A landscape with many valleys, sampled at points; each row gives a point and its height.
From any point a ball takes the steepest step (drop divided by distance) to one of its 2 nearest points. It stops when none of these is lower. Distance is the straight distance between rows; heights are no part of it.
Sego (h 697): [ 64 111  76 113  92  91 128 114 165 131 139  93 133 101  97  88 106 129
 100 102 183  85 168 136 130 134  67 136 133 106  89 192 187 171 146  58
 152 172 154 140 118  79  85 163 139  72 152 114]
Bozu (h 636): [116 159 165 105  88 123 143 107 137 146 125 112 158  59  99 129 117 133
  72  77 130 119 120 158  92 175  85 126 135 152 134 153 105  87 174  69
 109 135 175 158 122 137 154 163  81 109 112 140]
gozi (h 635): [ 92 134  93 120 152 112  91 139 153 134 111 143 166 184 113 115 156 162
 137 122 214  82 126 142 142  68 134 137 132  84 141 147 190 168 159  85
 120 147 169  96  83 159  77 127 163 132 131 127]
Fazem (h 67): [ 91  74 145 154 163  91 178 150 139 103 129 148 110  92 132  48 117 154
 140 175 161 100 129 163 122 117 160  99 148 151 172 156 184 210 137  51
 155 126 145 128  57 110 125 170 120 134  97 168]
loz (h 264): [128  81 137 155 131  95 176 114 121 147 115 121 132  71  96  82  98 124
 115 120 102 123 120 142  89 198  93 109 148 152 128 174 110 143 115  82
 121 141 125 140  92 100 158 147 124 106 136 147]
naz (h 473): [ 90 123 116 172  97 158 157 118 127 116 125 105  92  72 139 116 116  96
  87  95  64 152 114 104  69 125 105 101 117 136 163 145 145 109 166  84
 116 159 152 173 162 110 151 145  67  92 151  93]
vabos (h 556): [185 178 144 104 124 130 108 104 152 136 108 132 181 186 115 187 131 109
 128 105 148 134  83 142 144 100 105 127 100 154 130 122 101  66 137 197
 106 125 152 100 133 159 133 111 133 156 136 133]
lalo (h 341): [132 168 173 117  95 143 149 119 114 146 147 112 127 106 129 172 128 122
  93  88  76 168  99 125 114 145 112 129 128 162 161 100  97  55 140 157
 123 121 131 164 156 139 154 121  88 136 129 112]
Luda (h 228): [149 109 111 179 131 159 160 136 130 110  93 112 110  81 105 105 115  91
 112  81  90 157  94 148  72 127  95  92 140 114 133 164 112 120 130 111
  99 165 133 142 119 140 160 161  83 106 150 131]
fite (h 536): [107 149  95 108  66 105  85 153 143 133 126 100  73  80 184 136 142  57
 132  82 109  92 146 125 114 130 115 157 121  91 105 134 113 114 130 131
 103 119  69 143 231 103  93 128  98 103 190  71]
nar (h 409): [ 74 135 170 154 121 112 176 110 116 110 157 126  86  79 141  83 110 119
  90 112  91 111 121 124 103 150 124 107 140 152 176 121 147 105 157  83
 117 123 170 187 147 104 171 133  86 112 130 108]
Moz (h 480): [147 150 117 151 128 140 122 143 170 115  90 113 155 104 117 123 117  92
 110  59 147 118  88 160  94  81  99 127 128 118 145 161 108 106 151 116
  77 164 157 107 110 162 108 161  77 110 147 113]
Rab (h 528): [146 126 132 148 166 170 160 103 129 161 138 149 201 173  96 168 152 168
 133 130 139 162  84 161 122 111 141 102 120 162 182 106 135 116 103 140
 148 138 171 131  89 134 119 101 143 170 133 150]
mafem (h 111): [107 111 141 144 134 131 140 122 113 132 119 119  93 114 135 110 117 109
 120 138  93 139 144 107 115 140 136 129 122 118 145 127 114 136 113 128
 135 120 129 145 149 100 110 116 121 119 140 113]
nat (h 328): [128 126 147 117 105 116 110 112 146 141 124 108 153 127 104 164 134 131
  92 101 156 110 131 126 136 138 103 135 131 128 119 154 129 102 146 100
 139 136 153 116 112 136 109 137 108  99 125 129]
fev (h 608): [ 79  87 157 155 157 158 151 169  82  96 164 151  66 136 164 137 173 166
 138 195 123 142 139  88 150  89 192 137 152 120 146  85 175 162 103 148
 155  89 131 127 155 122 145  72 166 119  90  97]
padiv (h 563): [107 137 108 122  88 105 109 161 125 109 123 107  50  86 189 126 144  73
 121 108 102 106 148  91 108 126 146 142 138  88 119 120 132 114 136 121
 105 111  87 157 215 112 103 115  89 101 153  79]
fetum (h 268): [131 138 144 147 128 159 121 126 120 111 128 113 139 139 137 163 146 105
 105  96 109 138 100 126 120  90 119 108 123 127 149 110 109  91 157 148
 106 143 165 143 138 152 118 116  92 131 136 101]
Nimer (h 704): [163  49 105 162 153 132 169 163 113 106 101 130  75 110 126 150 145 112
 157 156  70 177 120  98 104 149 143  88 146 127 106 143 115 141  90 156
 120 106  63 104 121 107 126 105 153 124 130 138]
godaf (h 666): [ 72 159  88  96 117  77  55 114 144 128 136 108 148 151 122 105 148 138
  88 100 181  48 149 118 169 120 127 165 135  58 117 136 168 157 162  92
 151 137 148 114 151 112  88 130 134 107 141 120]
lavev (h 352): [116  83 157 171 133 126 197 131 123 102 129 126  98  59 113  91 112 123
  93 121 113 139  97 140  64 162 128  84 156 154 135 152 135 109 171  79
 123 129 165 162  96 129 183 151  77 107 108 151]
fub (h 416): [122 135 151 176 187 120 123 147  93  91 119 142  77 120 160  73 118 102
 161 141 107 115 128 133 120 129 165 135 145 104 165 120 102 148 104 128
 123 120 117 136 128 145 150 143 102 120 112 135]
valu (h 537): [118 127 133 134  93 106 165 109 120 112 130 109  40  82 168 113 122  77
 123 115  51 139 135  98  87 205 110 122 133 152 133 140 112  89 130 137
 113  91  77 169 189  97 155 117  90 114 137 110]
vemu (h 402): [156 143 114 102 121 136  58 171 102 119 126 142  84 154 159 109 137  97
 158 168 140 119 172 104 138 104 143 154 119  71  72  91  92 145 109 163
 103 104  81 100 178 141 130 122 151 142 123  94]
Mez (h 263): [114 170 176 132 118 166 144 122 132 127 142 119 125  91 125 168 130 119
  85  61 104 145  64 151 100 117 109 132 121 157 170 101 109  73 166 116
 110 131 175 187 148 150 163 146  71 127 123 116]
Tes (h 553): [128 162 111  99  91 108  64  86 157 142 114 136 177 196 118 178 146 122
  96  65 172  99 110 131 164  96 101 133  84 109 112 134 157  66 177 132
 108 139 172  94 144 161 107 100 137 119 163 104]
Kato (h 503): [111 177  93  74  53  94  71 155 155 157 124 100  61  87 196 145 129  53
 128  82 121 104 142 138 130 152 108 201 110 111 114 130  69 105 113 155
 109 106  31 136 224 111 104 149 112 127 177  93]
dofuf (h 159): [112 165 173 157 159 165 130 134 115 104 147 128 122 118 146 131 143 106
  95  86 100 129  73 150 112 101 132 125 142 138 170  99  98  92 146 141
 126 132 179 175 133 154 150 124  72 137 127  99]
perup (h 768): [216 154 115  88  74 116 166  88 173 180 132  95 151 140 112 177 108 108
 129 104  82 184 113 104 147 154  91 102 100 154  85 155  83  62 126 189
 129 147  73 118 154 113 132 120 127 170 152 132]
tilav (h 417): [155 107 111 175 179 158 152 132 140 131 108 138 176 117 113 106 118 140
 148 116 115 138  90 164  88 129 103  96 131 123 151 156 107 151  86 130
 108 162 151 121  89 129 116 140 117 144 167 146]
vug (h 488): [165 204 136  96  74 135 116  86 176 156 102 127 182 127 124 202 119 109
  95  45 138 123  66 161 157 112  76 155  84 154 124 143 105  46 178 159
  86 123 143 106 145 164 134 123  89 132 136 140]
gotal (h 737): [163 104 125 155 137 137 193 117 119 147 121 112 111 139 125 137 111 118
 140 128  40 182 109 110 101 190 115  94 135 145 121 145  76 114  82 184
 137 119  72 157 145 114 170 102 126 167 146 154]
fusol (h 565): [ 80 109 170 145 169 154 158 132  94 103 165 140  91 142 133 157 168 169
 137 174 124 156 121 105 156  94 178 121 147 152 186  80 160 134 111 132
 164 105 169 176 125 111 148  75 149 136 103 108]
semu (h 753): [196 131 124 113 102 119 189 113 123 180 136 107 147 138  94 159 113 112
 130 105  47 198 109 111 122 183  99  88 128 153 100 151  76  85 101 190
 134 133  65 146 135 122 159 126 123 174 149 159]
daka (h 579): [143 178 128  66 119 143  77 133 118 136 148 158 122 217 144 157 158 141
 159 178 123 142 166  97 165 109 145 141 105 138 102  67 116 102 102 202
 139 118 120 125 151 133 116  84 186 158 123  95]
taf (h 535): [130 168 140 156 134 177 176 145 140 119 119 118 140  48 112 120 112 112
  78  52 130 143  57 169  58 111  96 109 125 136 150 133 112  95 169  88
  80 172 185 173 119 175 181 182  59 122 125 137]
fetav (h 618): [122 164 178 125 126 134 157 126 138 144 127 129 166  49 100 130 123 149
  85  73 167 123  80 173  71 162  97 109 144 162 140 117 123  80 179  87
 100 145 203 167  95 158 197 173  82 131  87 164]
vuna (h 376): [137 200 149  82  98 135  75 153 119 120 133 136  84 174 172 155 152 102
 135 124 120 123 140 125 157 102 123 165 113 134 116  89  70  84 131 209
 108  96 114 134 193 161 128 113 134 144 113  98]
tefi (h 633): [ 64 123 130 111 142 134 121 151  66  99 166 173  97 126 163  98 130 187
 163 221 170 124 174 124 194  98 204 162 119 120 127  72 205 205 124 112
 178 105 116 125 161  95 128  98 168 138  92 127]
gug (h 616): [ 94 154 108  84 123 129  67  88 133 165 151 146 177 199 104 166 150 159
 125 118 163 114 150 106 169 117 127 147  87 129 121 106 155 111 125 137
 141 124 142 127 148 113  93  66 180 146 158 115]
meted (h 606): [165 134 125 103 153 149 100 107 125 146 122 150 182 192 113 145 131 155
 169 156 139 133 117 141 155 110 149 138 124 156 149 104 118 138  92 170
 142 108 123  93  94 149 129 118 172 176 119 157]
nivok (h 446): [ 61 131 128 167 110 130 173 109 122 112 130 114  91  69 130  70 102 107
  89  96  82 131 120 127  84 133 109 105 135 135 167 139 155 129 178  71
 115 155 185 181 142 113 164 166  58  90 143 106]
sif (h 639): [116 133 121 100 109 149  98  97 126 156 149 127 149 181  98 174 160 156
 113 138 134 148 152  90 155 118 129 127  95 129 124 101 163  94 128 137
 150 123 148 142 153 107  79  78 161 166 148 111]
vodef (h 495): [121 144 169 125 116 100 154 129  88  83 149 141  31 123 164 104 121  99
 141 172  54 141 155  87 114 192 138 126 148 165 125 103 115 120 105 161
 140  81  92 162 163 126 189 118 129 120  93 126]
turo (h 687): [115  73 139 125 121 133 171 108 130 154 148 128 151 125 101 175 144 167
 101 162 136 152 141 111 130 126 152 120 130 151 139 126 166 137 116 105
 171 115 140 140 115 107  99  95 156 131 118 143]
favu (h 385): [133 133 107 105  87 114  98  87 166 151 132  98 173 145  90 171 125 131
  90  83 155 106 149 125 140 141  75 121  99 125  98 161 151  86 151 111
 129 153 154 112 127 127 101 126 126  99 145 123]
kenet (h 435): [ 99 252 140  63  96 122  22 135 106 117 148 133  93 196 178 181 170 123
 138 108 151 113 131 137 199  97 141 192 114 130 123  56 107  86 159 176
 128  86 130 145 188 163 138 137 123 133 108 116]
Dugun (h 674): [130  49 119 143 139 123 153 166 102 101 127 160  86  95 142 123 119 156
 171 219  92 147 167 114 127 133 177 127 137 132 114 116 144 177  87 125
 134  83  56  85 115 106 133  98 183 123 105 159]
kig (h 650): [ 84 154  67  97 129  79  56 111 152 142 111 129 164 187 114 115 145 159
 111  90 212  48 137 135 155 109 118 151 132  80 126 156 194 153 166  85
 142 143 166 110 101 150  92 132 158 111 150 123]
misom (h 657): [154 135 140 112  81 127 154  92 128 170 136  96 142  71  91 141  99 126
  92  76 110 136 122 134  98 194  76 110 123 160 109 159  94  89 143 107
 113 145 132 152 143 129 157 158 104 116 130 148]
suda (h 661): [114  67 139 149 154 120 143 166  99  77 141 165  91 112 159 104 131 147
 164 215 114 127 162 125 150 128 187 135 140 122 131 108 152 189  99 117
 152  84  89 113 101 127 152 116 155 107  76 148]
varom (h 585): [ 90 103 107 138 124 119 119 143 146 141 113  95 113 111 126 102 129 117
  96 125 162 112 158 101 130  96 119 122 133  82 105 157 163 158 150  79
 129 155 136 125 135  99  79 118 139 102 136  92]
gupa (h 624): [162 141 132 107 143 164  70 139  86 119 120 166 160 173 140 116 113 144
 205 196 142 127 150 141 167 104 168 146 130 133 133  86 111 143  91 174
 145 109 104 109  82 166 143 145 168 152 102 142]
tekiv (h 216): [101  48 167 175 167 130 202 145 112  88 153 163 113  91 141 106 138 158
 138 183 120 114  98 153 112 141 195  84 149 176 168 109 172 166 123  86
 160  79 134 144  64 122 178 122 127 134  72 182]
sada (h 720): [165  99 128 162 143 130 165 144 117 109  99 107  79 112 138 140 130  88
 146 124  49 156 130  93  99 178 125 105 144 134 123 137  86 106  95 163
 114 102  75 131 153 113 142 112 119 134 140 128]
luzud (h 369): [155 118 132 124 139 109  84 151 112 117 116 139 108 134 153 107 128 108
 156 156 141 116 169 111 150 117 145 152 128  72  87 120 108 152 109 140
 118 113  82  75 149 134 109 134 148 129 126 116]
Mele (h 344): [115  85 166 170 147 118 172 154 114  97 126 120  86  93 123 118 135 124
  90 142 110 136 120 107 104 136 147 105 155 139 142 135 137 114 153 105
 139 106 152 154 114 130 157 122 101 106  93 124]
siloz (h 226): [118  89 112 185 167 160 143 128 120 114 104 137 109 125 135 101 126 123
 118 132  97 157 125 126  96 114 132 112 134 102 137 133 119 150  98 123
 118 123 118 124 135 112 106 110 127 123 155 109]
didol (h 183): [132 159 112 116 159 138  59 134 104 128 122 153 151 187 142 108 148 146
 160 155 184 107 140 138 169  76 172 160 129  66 113 103 144 168 133 126
 114 126 136  86 127 154 109 120 162 155 130 106]
Dagas (h 289): [129 115 138 129 153  86 116 148 142 120 118 119 139 107 137  69 122 128
 140 118 183  75 145 159 127 153 120 150 153 113 141 163 123 177 125  70
 121 147 137 117  75 146 111 186 115 109 119 152]
Nofi (h 483): [106 180 162  88 138 118  68 139  92 107 162 139 112 172 145 156 163 139
 150 162 157 124 166 120 185 113 157 161 138 128 142  63 130 110 143 163
 155 107 149 130 138 156 145 124 135 113  82 102]
kazef (h 559): [169 151 115  67 120 120  75 110 136 162 145 151 160 219 120 154 124 135
 159 167 124 131 162 106 156 116 136 146  93 142 100 112  93 121  96 205
 146 113  97  95 140 132 111  91 187 178 135 127]
Ritu (h 637): [138 129 127 139 152 163  90 153  68  98 139 165 151 144 160 108 117 157
 220 205 151 129 165 157 176  99 198 152 124 118 134  75 154 164 104 156
 152 112 110 112  85 167 139 160 156 143  71 129]
Fud (h 509): [132 113 119 167 111 151 178 122 111 111 125 106  74  84 144 136 130  88
 106 111  49 158 111  93  81 163 118 100 129 132 137 130 127  82 139 124
 114 120 110 175 187 108 152 111  74 112 143  98]
gav (h 137): [ 93  80 122 158 143 109 179 148 159 129 118 133 136  83 118  61 124 156
 126 146 163 105 136 148  96 126 112 105 144 147 150 180 171 193 135  63
 150 159 155 132  68  99 115 164 124 113 126 144]
zular (h 210): [104  95 140 145 133  99 161 118 106 127 131 118  71 113 140 104 127 131
 119 166 105 137 162 103 126 160 152 127 127 137 136 126 131 156 100 114
 146 108  96 128 145  79  98  98 144 123 130 129]
kodov (h 584): [190 169 146  83 139 125 107  98 141 166 115 150 196 207 116 169 123 138
 157 136 130 126  88 150 158 124 132 123 125 174 143 129  96  98 111 195
 128 124 139 102  93 154 150 107 146 178 120 151]
nozod (h 665): [106 101 140 127 117 163 145 104 127 151 161 120 145 141  97 173 153 176
 107 134 123 158 146  92 135 112 132 101 106 151 136 107 176 110 129 126
 157 137 165 156 132  96  93  80 149 120 131 109]
les (h 601): [141 137 161 150 164 154 150 150 139 128 121 139 165  88  99 104 134 153
 112  90 163 125  65 174  74 145 116  99 147 165 155 106 143  97 145  95
 119 168 216 170  55 157 201 171  86 161  90 159]
Kadur (h 314): [139 191 155 104 135 130  71 130 116 138 124 127 135 169 145 140 127 107
 138 116 150 108 130 133 157 104 133 168 121 107 145 109  92 116 134 171
 102 108 131 130 154 154 115 125 110 149 126 111]
Lanit (h 474): [108 139 153 145 150 128 158 134  78  72 147 168  32 130 175  80 104 113
 185 193  44 141 137 102 130 198 157 131 141 179 130  92 112 131 104 178
 138  76  84 136 136 135 210 118 123 112 103 146]
rifup (h 196): [115  76 114 169 141 126 189 130 146 122 116 118 137  76  91  87 111 144
 127 119 134 136 127 139  74 148 106 102 142 143 136 174 141 167 127  68
 134 165 148 137  83 109 120 156 116  96 140 145]
laro (h 648): [121 107 140 157 153 137 128 164  70  66 138 175 102 119 162  85 119 158
 195 217 139 118 169 143 176 109 208 138 129 114 136  83 164 183  93 125
 137  93  99 111  92 155 155 149 157 128  81 139]
daz (h 288): [106  83 124 144 134 146 169 130 111 134 142 131 117 123 124 141 144 150
 132 172  84 187 145 103 112 148 159 117 134 146 120 125 121 156  87 133
 151 106  79 129 136  92 109  84 161 144 130 147]
neto (h 236): [137 161 150  92 140  83  82 107 123 132 129 132 171 127 123  92 127 143
 135 121 194  54 141 160 148 163 122 155 154 135 155 136 125 153 134 105
 136 121 145 123  84 144 132 174 106 124  98 164]
dol (h 621): [ 95 150  91 129 154 114  96 150 159 128 104 114 147 162 131  91 137 153
 112 103 196  89 124 130 127  50 127 139 139  62 133 143 181 159 180  87
 112 169 182 118 101 166  75 144 138 123 141  93]
domo (h 251): [142 137 180 112 114  85 119 132 130 133 116 115 116 108 134 141 118 106
 102 130 141 102 151 130 137 160 102 149 137 139 122 148  91 120 130 124
 122 115 118 124 120 137 122 146 119 108 109 156]
Litek (h 397): [163  81 108 128 142 151 165 134 136 153 123 146 191 143 102 182 138 169
 155 165 104 173 105 133 122 117 159 116 128 148 131 133 124 147  74 156
 158 118  80  87 113 111 105  97 185 162 134 168]
nikur (h 484): [139 116  34 132  81 160 150  95 179 122 130  93 181 120  85 144  96 127
 119  84 138 156 132 113 112 100  36 105 109 125  80 194 152 114 157  94
 113 200 173  85 119 140 116 183 108  73 152 135]
fifim (h 155): [147  98 103 197 136 169 198 119 134 109 113 109 142  77  91 112 104 115
 104  93  78 169  80 147  55 158  87  84 139 138 129 145 125 114 142  96
 113 173 152 144 120 137 187 177  80 116 141 148]
mego (h 583): [164 135 158 157 187 170 134 133 135 117 125 140 166 114 114 110 139 140
 125 104 147 128  65 159 103 132 135 101 150 152 179 106 117 122 109 119
 112 144 179 150  54 152 165 151  86 158  98 153]
zeze (h 378): [166 115 119 146 130 107 107 138 150 126  95 105 121 106 129 124 115  82
 132  93 136 124 130 129 116 103 110 148 130  92 108 157  96 130 127 119
  85 138 101 100 129 139  95 139 122  99 164  98]
sefot (h 439): [171 199 156  92  83 147 147  90 145 159 127 121 181 127 113 191 120 127
  92  72 123 158  76 147 139 134  95 115 110 176 128 125  90  49 163 177
 115 114 149 148 155 153 172 136  98 153 122 146]
dav (h 142): [105  45 157 156 158 108 184 148 126 104 145 166 116  84 142  93 117 161
 146 196 140 113 133 157 133 126 179 104 149 158 171 126 181 201 125  61
 157  88 128 123  74 108 134 135 142 121  87 177]
fofi (h 231): [183 121 118 174 148 178 199 130 135 124 103 119 183  90  69 127 111 120
 111  75 118 163  54 174  69 146  91  71 139 143 116 143 117 105 138 127
 121 182 172 122  92 151 203 180  84 150 135 177]
Vumak (h 513): [142 101  38 145  97 176 162 102 155 132 126  83 141 106  93 149  87 110
 122  86 109 173 124 107 101 102  61  97 109 126  85 203 148 133 140  93
 115 197 149 110 145 110 115 176 115  75 164 102]
zibuv (h 444): [112 127  47 110  65 148 111  88 178 142 139  92 172 138  91 152 102 133
 106  83 147 108 146 112 128 122  51 126  98 119  95 184 178  99 165  93
 124 190 169 111 144 126 102 147 114  65 166 111]
Pagu (h 492): [174 104 113 143 147 163 191 115 151 157 120 139 219 154  83 158 119 163
 140 126 109 168  65 168 116 136 126  83 132 153 157 140 127 134  94 154
 144 142 131 110  86 131 132 121 132 185 141 186]
guku (h 305): [181 131 135 164 152 180 177 119 123 113 109 112 162 117  92 149 121 116
 105  89 102 168  61 159 111 118 106  87 133 137 123 138 112  92 132 158
 125 160 155 127 117 146 149 140  78 148 149 138]
mudo (h 582): [126 168 102 103 100 121  55  94 156 156 125 132 167 212 119 154 142 131
 116  89 160  98 132 114 166 107 102 147  87  98  90 118 148  85 152 146
 112 125 160 103 173 127  98  83 144 146 171  80]
vule (h 250): [147 181 131 129 166 133  59 139 113 128 108 151 149 182 144 100 131 113
 160 131 160 103 134 141 153  89 149 161 119  92 134 103 108 149 130 161
  94 124 130 108 123 163 114 143 129 162 128 122]
tivev (h 722): [ 99  83 111 112 109 110 138 110 171 157 130 125 167 121  99 150 132 158
 102 141 173  92 168 136 124 123 122 127 127 133 116 157 198 157 139  73
 166 144 144 113 100  98  74 113 170 101 134 147]
Keb (h 368): [137 115 138 175 180 137 121 143 131 114 101 148 130 107 141  78 115 114
 157 113 130 108 112 151 103 135 134 114 142 113 154 134  98 158  99 113
 103 140 131 127  82 141 128 151  99 132 142 148]
Gedu (h 475): [152 170 108  86  90 105  79 141 144 148 119 114  71 101 192 125 133  51
 165  98 101 106 136 129 121 130 116 184 113 113 103 129  36 115 105 175
  97 104  37 127 220 105 117 144 128 123 170  93]
serab (h 638): [ 63 122 149 132 144 142 137 166  52  85 179 161  59 141 169 112 145 170
 158 216 139 134 165  94 187  88 197 144 143 127 144  62 200 185 128 134
 166  94 136 141 160 107 154  90 166 119  76 100]
lokev (h 511): [150 122 112 106 104 102 106 104 143 169 136 111 129 139 126 130 113 109
 130 129 114 127 158 107 125 159 109 144 119 131 116 151  83 122  95 160
 131 137  88 117 142 107  90 123 156 131 162 124]
Vusof (h 599): [111 144 123  73 126 143  83 131  93 123 159 159 115 186 142 142 148 156
 157 202 136 136 192 113 172 100 174 159 114 124 100  62 146 150 106 162
 170 104 103 114 142 117 108  94 199 145 108 117]
buk (h 411): [111 240 142  51  73 125  62 169 118  99 165 143  65 182 187 181 177 120
 148 123 127 123 151 109 177 114 124 173 112 137 109  49  96  90 143 193
 129  92 131 153 204 166 134 122 136 132  96  94]
zer (h 690): [142  44 109 149 138 101 143 157 118 114 109 128  51 104 128 126 130 119
 164 180  94 143 166  75 117 176 160 114 137 124  93 145 126 158  81 129
 121  89  44 104 137  92 123 112 163 107 116 136]
Lisol (h 481): [134  95 104 113 108 102 135  96 144 182 137 107 145 122 109 139 115 133
 130 137 127 124 160 112 129 185 113 150 105 134  97 158 111 152  76 129
 140 140  62 116 118  78  83 102 191 130 164 135]
lepop (h 713): [ 87  82  74 108 106  99 102 122 178 151 129 101 158 135 101 125 126 145
  93 122 191  82 176 127 135 117  91 143 123  94  72 186 191 158 156  73
 145 178 136  98 112 101  69 119 164  88 147 117]
finid (h 681): [ 54 149  89  98 113  56 102 111 159 136 132  94 139 128 126  74 111 137
 102 101 199  60 156 150 157 136 103 161 141  71 117 160 174 184 154  81
 160 156 158 134 126  94  72 145 136 107 151 121]
vom (h 519): [ 97 155 186 136 153 125 122 135  92 107 161 135 105 156 145 142 143 135
 137 147 127 137 144 109 150 125 157 140 139 149 171  83 121 122 123 150
 148  99 146 163 135 127 142 112 125 133  92 116]
pivi (h 780): [186 141 101  73  73 108 136  96 176 178 136 108 160 159 114 182 125 103
 123 102 100 159 133  88 166 147 106 105  89 157  69 143 102  67 112 196
 141 142  84 112 151 110 106  98 158 158 158 112]
ziv (h 313): [126  65 163 171 145  85 199 115 123 121 122 130  97  63 104  65  92 121
 110 131 103 133 111 145  90 206 118  83 152 163 126 159 122 141 143  74
 113 114 122 147  91  96 189 155 105 111 113 174]
Kasof (h 326): [138 123 119 114 146  90  74 153 116 117 119 125 110 135 137 107 134 127
 127 162 185  82 180 115 153 100 150 165 143  51  85 142 129 169 137 102
 114 132  88  91 135 128  99 139 154 117 120 114]
som (h 323): [126 111 141 157 173  85 149 140 132 104 107 133 109  76 136  38 102 121
 144 127 154  89 122 164  99 167 127 123 140 129 152 166 117 186 128  77
 107 143 133 137  65 139 143 183  99 114 132 152]
ter (h 357): [156 129 139 155 141 171 143 117 132 127 124 122 165 171 112 175 132 114
 113 122 101 173  88 130 123 103 124 102 126 135 137 118 114  94 117 184
 134 147 161 130 144 139 129 103 116 164 137 119]
Sobi (h 317): [127  82  96 178 140 130 127 151 146 124  90 111 104 108 127  98 119  86
 133 103 113 132 124 121  99 104 116 117 142  87 118 165 112 151 126 101
  88 153 116 116 119 122 102 137 109  97 160 102]
semas (h 705): [113  59 117 144 128 147 169 124 160 162 130 124 182 117  95 160 127 166
 113 151 148 139 124 137 104 122 137 107 128 149 132 162 173 158 124  78
 158 134 138 124  91 106  87 113 158 126 126 164]
vono (h 171): [132 143 176 115 137  99  90 141 116 120 135 128 139 132 136 126 129 129
 122 146 182  91 141 138 164 133 135 145 144 136 143 118 120 129 132 125
 141 106 137 119  90 151 121 140 122 115  97 140]
mezud (h 538): [163 155 127  71 111 107  74 100 148 164 125 120 157 184 130 148 122 116
 132 125 140 116 154 114 154 137 122 144 102 128 102 132  85 108 122 182
 127 129  99 100 139 128 102 110 162 146 147 130]
mozin (h 350): [142 103 118 106 125 148 153 118 127 152 143 157 144 154 125 157 143 164
 160 183  99 171 144 109 132 121 162 130 122 151 119 110 103 151  69 158
 151  97  73 105 124 115 106  70 195 175 120 162]
kime (h 440): [158 159 117  99 115 109  63 152 137 134 112 114  80 137 171 108 120  63
 160 129 122 129 154 131 139 117 118 171 127  91  91 121  54 123 105 169
  83 113  53  99 190 122 117 139 146 127 154  88]
tukaz (h 279): [113  66 177 184 167 130 193 145 106  84 151 156  82 109 135 114 131 147
 125 181 105 127 108 118 107 150 176  97 167 158 169 111 161 139 133 106
 149  87 148 145  94 128 192 115 119 124  87 144]
Rola (h 242): [105 151 107 106 159 128  64 157  81 125 145 140 135 166 139  93 142 170
 151 179 194 106 163 116 186  73 178 170 132  48 104  88 149 183 149 106
 144 120 123 109 126 131 112 119 166 136 101 105]
Naku (h 518): [134 118 159 114 100  96 159 113 114 117 137 127  58 104 154 111 117  97
 112 149  63 142 147  91 116 202 122 113 142 164 130 127 111 113 107 139
 130  93  87 161 158  95 147 116 111 114 113 128]
panet (h 551): [118  87  78 143  98 143 142 113 161 131 118  94 132 109 108 120 108 117
 110 106 123 141 166  99 113 109  86 115 118 105 101 177 163 140 126  88
 119 172 135 129 148 100  89 131 135  86 169  98]
likud (h 521): [151 178 131  91  94 124  97  89 163 129  91 128 171 163 110 189 127 110
  96  63 144 124  86 135 151 104 100 141  82 139 128 141 133  49 180 149
 100 126 168 100 148 158 118 117 110 131 138 119]
bas (h 431): [165 136 114 142 129 128 112 140 158 122  89 121 146 129 131 139 121  89
 125  82 141 124 104 137 131  78 110 123 108  96 117 155 105 110 137 149
  86 157 136  91 146 145 102 129 108 133 168  90]
Sedu (h 448): [123 133 165 165 162 112 130 145  78  74 133 160  70 115 157  73 103  94
 163 172  82 125 127 130 136 167 162 139 135 143 147  95  95 140 102 147
 133  90  97 142 114 134 180 139 106 117 105 146]
Samuv (h 460): [162  79 110 179 172 157 176 127 141 149 112 138 192 131 103 127 119 157
 159 128  99 150  80 176 112 159 121  96 140 138 148 158 104 158  74 138
 144 149 111 104  85 119 128 132 134 162 149 194]
ziba (h 459): [118 232 143  56 107 122  39 134  92 113 140 127 109 192 163 169 148 140
 155 143 162 113 169 129 206 117 155 185 119 136 119  55 106 105 157 191
 151 104 126 133 143 170 147 146 144 121  71 117]
baf (h 396): [167 187 175  93  93 145 159 116 126 156 140 112 140 130 107 197 134 127
 107  81  81 182  80 122 129 148 101 110 120 171 131 115  85  42 154 196
 132 129 142 164 158 151 170 113  98 160 103 148]
Gose (h 510): [124 173 112 136 116 165 140 133 174 119  93 119 167  83 121 140 113 113
  87  36 149 130  66 175  79  90  71 129 129 136 148 150 125  93 164 104
  70 170 178 124 105 169 133 187  62 106 146 129]
fer (h 560): [148 110 156 159 193 166 160 125 113 130 126 149 170 142 121 132 151 161
 154 151 129 132  84 157 103 128 148  96 140 152 179  99 129 135 106 123
 137 135 169 135  71 144 144 137 120 167 106 148]
vefi (h 617): [ 85 132 119  82 133 123  81 128  84 132 161 165 123 161 130 116 144 190
 153 209 174 115 186 114 178 101 193 174 115 114 113  76 175 192 112 124
 172 106 106 116 141  89 102  90 185 145 107 129]
Zilu (h 442): [154  87 103 124 120 120 154  96 142 184 140 135 188 141 102 140 110 163
 160 152 119 141 141 140 125 151 132 134 120 149 118 162 109 158  76 151
 147 127  72  93 103 108  89 108 196 148 156 169]
sudul (h 284): [115 125 103  98 143  97  67 171  96 122 138 139 114 145 151  85 151 154
 124 169 189  87 169 108 183  96 156 168 141  39  68 111 166 189 147  93
 141 123 100  96 141 116 100 119 153 135 111 110]
tiz (h 605): [ 80 113  96 133 141  99 112 165 158 132 103 103 117 125 132  86 133 147
 102 109 178 101 138 114 121  61 139 128 149  53 109 151 183 176 175  74
 122 150 156 127 112 125  70 132 139 108 138  98]

Two balls start at each pair of points below. Name the first point that both come to, or write never.
daka, pivi => mezud
vemu, vom => didol
serab, gupa => never

Where does a ball stop that starts at each point below?
tefi => mafem
lepop => vono
lavev => Fazem
perup => dofuf
laro => dofuf
semas => dofuf
Tes => dofuf

Call two points neighbours if one is among the 2 nearest of the other. Go from one point of each pair to the other, from neighbour to neighbour, staying as low as possible. Name the highest point that can't be avoided.
dofuf, mafem => ter
vono, nar => valu
fifim, mafem => Sobi
